Points on a hilly landscape, in no order, each with its height.
A ball rolls from a point to whichever of its 3 nearest points has the largest drop for the distance, and stops where none of them is lower. Distance is the straight distance between rows; heights are no part of it.
K369: [150 162 110 133 145 142 149 111 155 133 128 140 154 104 141  92 121  92
 120 146 131 123 136 179  76 134 129 135 108  82  81]  height 4.18
K800: [131 116 141 133 129 134 138 122 111 170 125 126 118 138 130 132 156 119
 165 122  67 135 120 135 117  91 152 150 156 146 155]  height 3.93
K923: [105 147 104 118 133  86 133 107 174 133 168 149 167  92 150 135 117 135
  82 131 144 112 130 148  99 153 114 150  89  81  58]  height 4.77
K342: [ 88  48 127 122  96 128 108 154  83 131 143 104 114 140 119 179 137 148
 109  58 105 115 142  48 125 102 134  94 153 170 148]  height 1.43
K389: [153 169 106 127 146 117 137 107 163 115 147 151 166  82 145 111 133 112
  85 135 183 139 137 152 108 159 106 130  89  85  64]  height 1.71
K388: [ 89  91 142 104 130  99 136 125 149 152 135 115 170 126 136 156 117 151
 115  89  83  99 154 137  63 112 144 168 128 122  83]  height 6.04
K568: [149 130 133 126 146 134 142 112 136 152 122 136 139 133 124  93 160  99
 167 134  90 132 134 164  73 110 151 138 134 101 129]  height 1.42
K716: [106 118 117 104 139  94 133 120 181 140 158 126 174 106 144 148 111 137
  91 112 124 108 154 155  85 137 133 161 113  93  55]  height 7.53
K780: [ 97  61 127 133 111 118 117 148 102 138 119 116 140 151 127 190 136 139
 117  45  84 104 148  78 105  92 142 123 156 162 149]  height 3.18
K920: [125 124 145 118 135 100 134 114 141 156 139 126 164 123 133 118 139 123
 136 118 108 122 135 162  79 116 147 162 130 109  78]  height 3.36
K87: [ 89 106 204 104 119 138  93 174  85 142 113 114  74 181 104  98  84 209
 142 175 147 137  83 145 206 163 143 121 163 195 177]  height 3.66
K704: [166 139 143 148 150 164 152 119 126 131 106 136 114 138 130  84 154  84
 189 142 106 151 129 158 102 113 133 138 139 102 137]  height 1.46
K110: [ 83  73 118 116 105 137 112 148  98 141 133 110 130 144 126 190 147 131
 132  57  90 122 139  82 115  93 140 120 157 172 143]  height 2.71
K813: [ 92  79 139 117  98 129  99 150  70 148 143  99 108 149 107 181 139 144
 111  75 114 122 127  67 173 105 131 105 160 182 170]  height 4.84
K640: [124 165  79 131 121  73 114 114 187  85 170 167 176  74 151 119 122 119
  99 144 179 137 132 126 131 174  83 134  59  80  73]  height 1.84
K417: [162 135 127 133 134 128 148 125 124 154 118 132 114 132 136 106 159 118
 172 146  68 143  89 123 116 110 137 154 132 125 175]  height 2.78
K790: [ 92  62 123 115  96 141  85 145  61 125 154  93  93 154 103 176 139 154
  86  60 115 117 126  50 149 105 135  96 147 174 131]  height 4.02
K969: [ 97  51 119 137  89 126 104 150  85 112 134  88 138 147 125 172 137 140
 103  37  83 112 165  59 104  97 131 111 137 166 126]  height 4.04
K58: [190 147 122 174 159 174 160 109 125  88  71 129  95 113 137  67 130 100
 171 162 133 134 137 147  92 139 120 137 119  94 149]  height 4.33
K192: [124 139  72 124 124  85 103 119 192  94 173 167 196  76 145 129 129 125
  84 138 168 133 121 111 135 175  88 120  61  64  80]  height 2.04
K315: [138 170  94 122 137  94 114 112 178  96 153 154 174  81 140 121 118 129
  96 140 173 130 140 143 130 163  98 116  81  80  69]  height 1.59
K713: [159 186  79 155 124 125 119 120 187  69 151 166 178  86 153 128 108 104
  99 157 202 139 141 133 145 161  85  96  76  87  91]  height 2.13
K646: [ 93 105 173 105 127 119  93 159  78 145 121 114  87 174 103 144 107 182
 124 146 146 133  84 107 210 137 133 116 169 193 179]  height 2.11
K634: [ 97 118 114  96 133  77 128 100 172 143 160 127 170 105 145 155 106 157
  78 123 133 102 139 157  81 143 130 166 104  94  63]  height 7.73
K209: [ 97  64 137 109  94 146  82 158  61 106 153  87  84 149 104 156 126 167
  65  72 136 117 115  54 163 125 136  70 166 186 148]  height 5.20
K762: [127 151  83 108 136  84 119 110 189 103 163 158 172  83 138 124 123 114
  79 137 181 117 135 135 124 164 100 127  63  89  75]  height 1.76
K825: [101  86 126 118 109 119 121 143 106 149 119 112 141 135 119 170 134 138
 141  89  65 109 147  96  94  86 147 141 165 155 127]  height 2.66
K612: [184 200 115 163 139 158 166 122 161  85  99 139 131 101 134  93  89 107
 120 170 185 142 167 193 118 151 110 121 101 108  94]  height 4.72
K603: [149 139 150 125 133 133 137 125 101 140 122 129  77 181 114  95 157 133
 172 177  87 145  83 124 168 127 135 146 130 139 205]  height 3.94
K892: [129 161  72 148 118  94  99 127 204  76 149 174 178  81 142 128 122 115
 108 150 199 135 138 114 145 166  76 103  62  87  83]  height 2.69
K401: [121 128 180 106 139 123 123 138  89 136 130 121  83 179 104 103 125 179
 151 188 114 128  58 123 198 143 136 131 139 177 205]  height 0.83
K660: [108 106 130 130 138 123 144 126 118 156 127 131 134 132 129 138 152 116
 159 112  70 134 123 129 109  93 132 154 147 135 136]  height 4.96
K16: [145 179  90 126 136 115 117 111 187  87 143 154 164  88 148 109 113 101
  87 136 183 134 137 146 133 165 105 109  81  78  75]  height 1.28
K437: [135 129 134 123 129 129 141 133 111 164 120 136 108 162 127 123 159 115
 178 138  88 135 105 116 146 108 150 149 151 150 170]  height 4.64
K785: [160 201  86 163 124 124 124 118 185  70 137 150 156  92 147 132  93 107
 111 146 206 128 163 156 148 169  93 105  76 104  95]  height 2.34
K919: [135 133 140 131 127 124 139 130 109 155 117 134  96 159 117 131 164 129
 181 149  79 135  92 119 158 104 146 138 149 149 189]  height 4.30
K151: [ 99  54 134 121  92 144  75 151  64 111 162  85  96 157 112 147 132 163
  61  56 130 114 130  41 160 131 130  75 151 165 139]  height 5.50
K185: [122 113 150 116 117 127 125 136  97 166 132 121 108 163 113 144 159 129
 167 131  79 132  99 107 168 101 141 142 167 168 189]  height 3.01
K159: [185 166 122 151 156 156 161 117 157  90 113 136 133 109 144  87 101  89
 120 154 176 135 149 188  96 146 109 121 113  87 102]  height 1.66
K309: [115 148  82 110 128  74 120 109 187 113 164 148 168  88 140 142 118 128
  74 140 163 114 128 138 118 173  99 142  72  76  65]  height 1.95
K577: [110 102 147 125 119 140 124 126 103 174 132 127 112 148 107 151 159 131
 160 113  81 140 113 104 162  95 153 143 157 154 156]  height 3.41
K815: [ 90  45 122 117 100 134  82 147  69 107 153  98 105 151 104 172 141 150
  68  41 102 111 131  34 136 110 124  78 150 167 143]  height 4.29
K337: [122 157 113 108 138 120 144 108 157 134 140 146 163  95 145 105 116 106
  95 130 147 140 140 176  85 131 116 137 121  78  65]  height 3.21
K943: [116 101 151 104 113 133 111 149 108 164 121 114 107 151 104 149 141 138
 153 116 103 125 103 105 180  97 150 132 161 171 183]  height 2.61
K647: [195 199 106 183 123 161 164 126 178  66  74 128 121 111 152 118  46 126
 143 192 211 107 168 192 152 156 128 103  85  92 125]  height 2.02
K946: [116 126 159 122 120 112 124 142 102 158 115 117  82 164 111 132 141 147
 162 161 109 137  82 114 191 125 136 135 154 164 196]  height 3.24
K324: [109 122 165  95 125 116 118 143  88 150 137 115  75 177 100 128 118 170
 139 156 121 138  86 107 208 134 139 124 162 188 208]  height 2.88
K158: [105 139 127  99 141  98 134 107 158 151 155 142 171 100 140 136 127 121
 105 130 137 116 146 159  77 134 130 162 108  97  59]  height 5.91
K908: [106 143 120  97 137 100 127 107 161 137 155 154 165  90 136 130 118 117
  96 133 149 123 140 166  79 140 122 158 110  87  62]  height 4.31
K602: [101  92 143 122 127 114 137 130 139 172 134 118 154 132 143 172 119 128
 128 101  99 113 144 144  77 117 154 164 152 145 106]  height 5.89
K34: [176 206  98 168 128 149 163 119 180  63  88 128 139  96 149 121  57 104
 131 183 214 117 169 182 152 159 101 103  69 101 116]  height 4.78
K864: [132 123 139 107 137 124 139 115 138 161 141 138 159 115 140 118 139 107
 153 123  76 131 131 159  85 102 157 148 147 112  98]  height 2.40
K137: [ 86  65 137 132 113 108 129 133 120 131 128  96 160 139 124 176 126 135
 129  50  69 114 156 103  90  92 146 141 156 151 124]  height 2.70
K898: [175 141 130 170 156 162 149 115 105 126  98 134  98 135 127  72 178 114
 189 151  87 150 104 129 116 122 121 154 128 110 164]  height 1.93
K22: [ 91  83 137 137  94 130 109 140  91 153 145 105 103 147 117 182 137 127
 134  96  84 134 126  74 149  90 147 110 163 174 168]  height 4.79
K327: [ 91  95 140 124 112 132 102 165  85 144 125 110  91 164 106 168 137 139
 135 106 115 133 110  81 178 101 136 108 165 189 189]  height 4.98
K651: [189 177 133 187 157 184 184 119 152  88  61 125 113 103 150  78  90 112
 162 164 173 124 156 168 102 149 114 128 111  92 127]  height 5.21
K708: [150 133 139 122 154 135 154 115 140 152 127 125 140 125 136  98 158 106
 152 134 103 136 140 167  84 119 130 145 130 100  93]  height 1.55
K824: [163 175 110 148 146 145 137 121 176  92 119 151 145 101 149 106 111 102
 113 149 184 132 154 168 114 153 109 109  94  94  88]  height 3.26
K697: [161 142 134 128 143 141 141 114  94 136 103 142  85 160 114  90 183 121
 186 175  84 142  93 112 144 132 136 147 137 127 198]  height 4.27
K375: [ 97 104 154  97 112 137 100 156  71 144 122 109  83 154  99 156 114 168
 118 128 134 128  97  91 190 116 140 105 172 187 177]  height 3.85
K733: [ 89  75 143 111 112 147  91 154  96 142 128 108  99 151  95 172 118 153
  96  96 137 116 109  64 179 112 153  88 152 182 165]  height 5.13
K298: [185 173 124 172 154 172 161 106 134 103  83 138 113 115 153  76 126 105
 152 161 149 135 157 158  83 144 119 130 133  92 123]  height 4.68
K942: [ 95 106 162 112 114 125 106 159  89 154 119 114  83 168  96 136 118 170
 137 133 109 137  99 109 199 115 146 121 155 191 190]  height 2.68
K424: [176 193  80 170 141 150 155 127 166  75 109 138 153 103 147 115  78 106
 113 168 203 115 160 178 127 147 100 105  88  95 102]  height 7.26
K736: [ 94  69 136 116 104 121 120 138 119 163 123 109 154 133 124 175 133 139
 133  70  75 120 149 115  78  90 151 134 150 152 112]  height 1.70
K489: [103  83 146 112 114 111 137 126 129 173 142 121 148 124 131 160 143 130
 151  91  74 128 138 143  83  89 147 164 142 148 116]  height 4.69
K889: [164 144 136 150 153 154 149 122 114 130  87 149 105 141 124  80 161 115
 187 151  87 139 112 135 127 110 135 146 127 109 171]  height 1.08
K189: [137 139 163 115 134 121 126 131  98 131 129 129  75 188 108 100 163 158
 172 179  99 128  77 109 184 137 137 147 144 161 212]  height 3.22
K911: [157 191  84 144 128 125 139 124 176  81 139 154 170  95 146 113 109  92
  96 157 198 141 138 148 138 164  97 114  79  93  72]  height 1.65
K555: [137 169 113 126 141 128 133 105 171 117 125 144 154 106 146 100 130  90
 100 144 175 133 146 169  93 158 114 129 108  92  73]  height 2.28
K199: [126 158 109 108 136  98 136 109 160 130 161 156 168  89 135 122 133 120
 100 148 160 128 124 162  98 152 119 133  89  76  72]  height 1.83
K393: [135 121 145 132 131 128 142 123 114 168 121 135 126 140 129 112 156 109
 175 131  78 141 104 136 108  99 145 154 154 125 147]  height 3.59
K873: [ 91 102 189  97 113 139  87 161  75 136 119  95  84 156  99 127  87 194
 114 126 152 124  96  97 204 141 141 102 174 189 165]  height 3.09
K157: [178 153 126 157 166 158 166 115 128 114  86 131 112 129 141  65 151  96
 177 164 104 149 132 147 104 123 116 148 127 102 156]  height 2.51
K802: [158 154 132 149 156 143 145 117 133 143 115 135 128 133 145  82 142 108
 154 149 110 144 127 171  77 125 136 143 124  92 114]  height 0.70
K149: [104  95 132 119 115 130 124 134  99 167 122 120 118 136 116 177 138 127
 152  94  79 124 129  97 138  89 159 128 167 167 157]  height 4.13
K661: [ 91  60 133 114 100 132  94 151  60 131 144 106  88 151  99 177 134 152
  87  75 117 123 133  60 163 123 130  90 167 177 169]  height 4.92
K812: [179 192 122 163 133 163 173 114 164  72  77 124 126 103 145  98  63 120
 130 170 208 125 173 184 132 157 111 116 105  95 114]  height 3.10
K620: [129 163 104 112 137 103 132 109 165 113 151 152 165  86 143 117 121 112
  90 140 176 124 141 160  95 158 110 142  85  81  67]  height 1.44
K120: [174 163 139 156 146 165 157 117 150 111  90 134 129 111 142  64 136 100
 148 152 147 136 149 170  82 125 118 136 124  82 106]  height 4.28
K587: [111 122 154 115 134 132 117 123  85 154 120 124  84 164 109 155 144 142
 153 140  93 138  91 107 187 111 134 129 159 174 182]  height 1.69
K643: [ 82  79 154 109 111 140  84 163  74 142 156  88  85 156  96 156 125 171
  88 100 150 128 118  77 178 127 141  80 159 188 163]  height 5.52
K593: [165 177 130 157 142 156 161 111 148  97  99 130 130 111 143  69 115  94
 148 143 172 131 150 170  84 147 116 124 117  96 102]  height 3.74

Call two points neighbours if one is among the 3 nearest of the other. Go from one point of each pair to the other, from neighbour to neighbour, staying as low as possible. Name the highest point that can't be avoided.
K802 / K647 -> K612
K802 / K587 -> K697
K620 / K802 -> K369
K401 / K736 -> K149
K159 / K16 -> K824
K736 / K342 -> K110
K802 / K889 -> K704
K16 / K620 -> K315
K587 / K401 -> K946
K646 / K401 -> K324
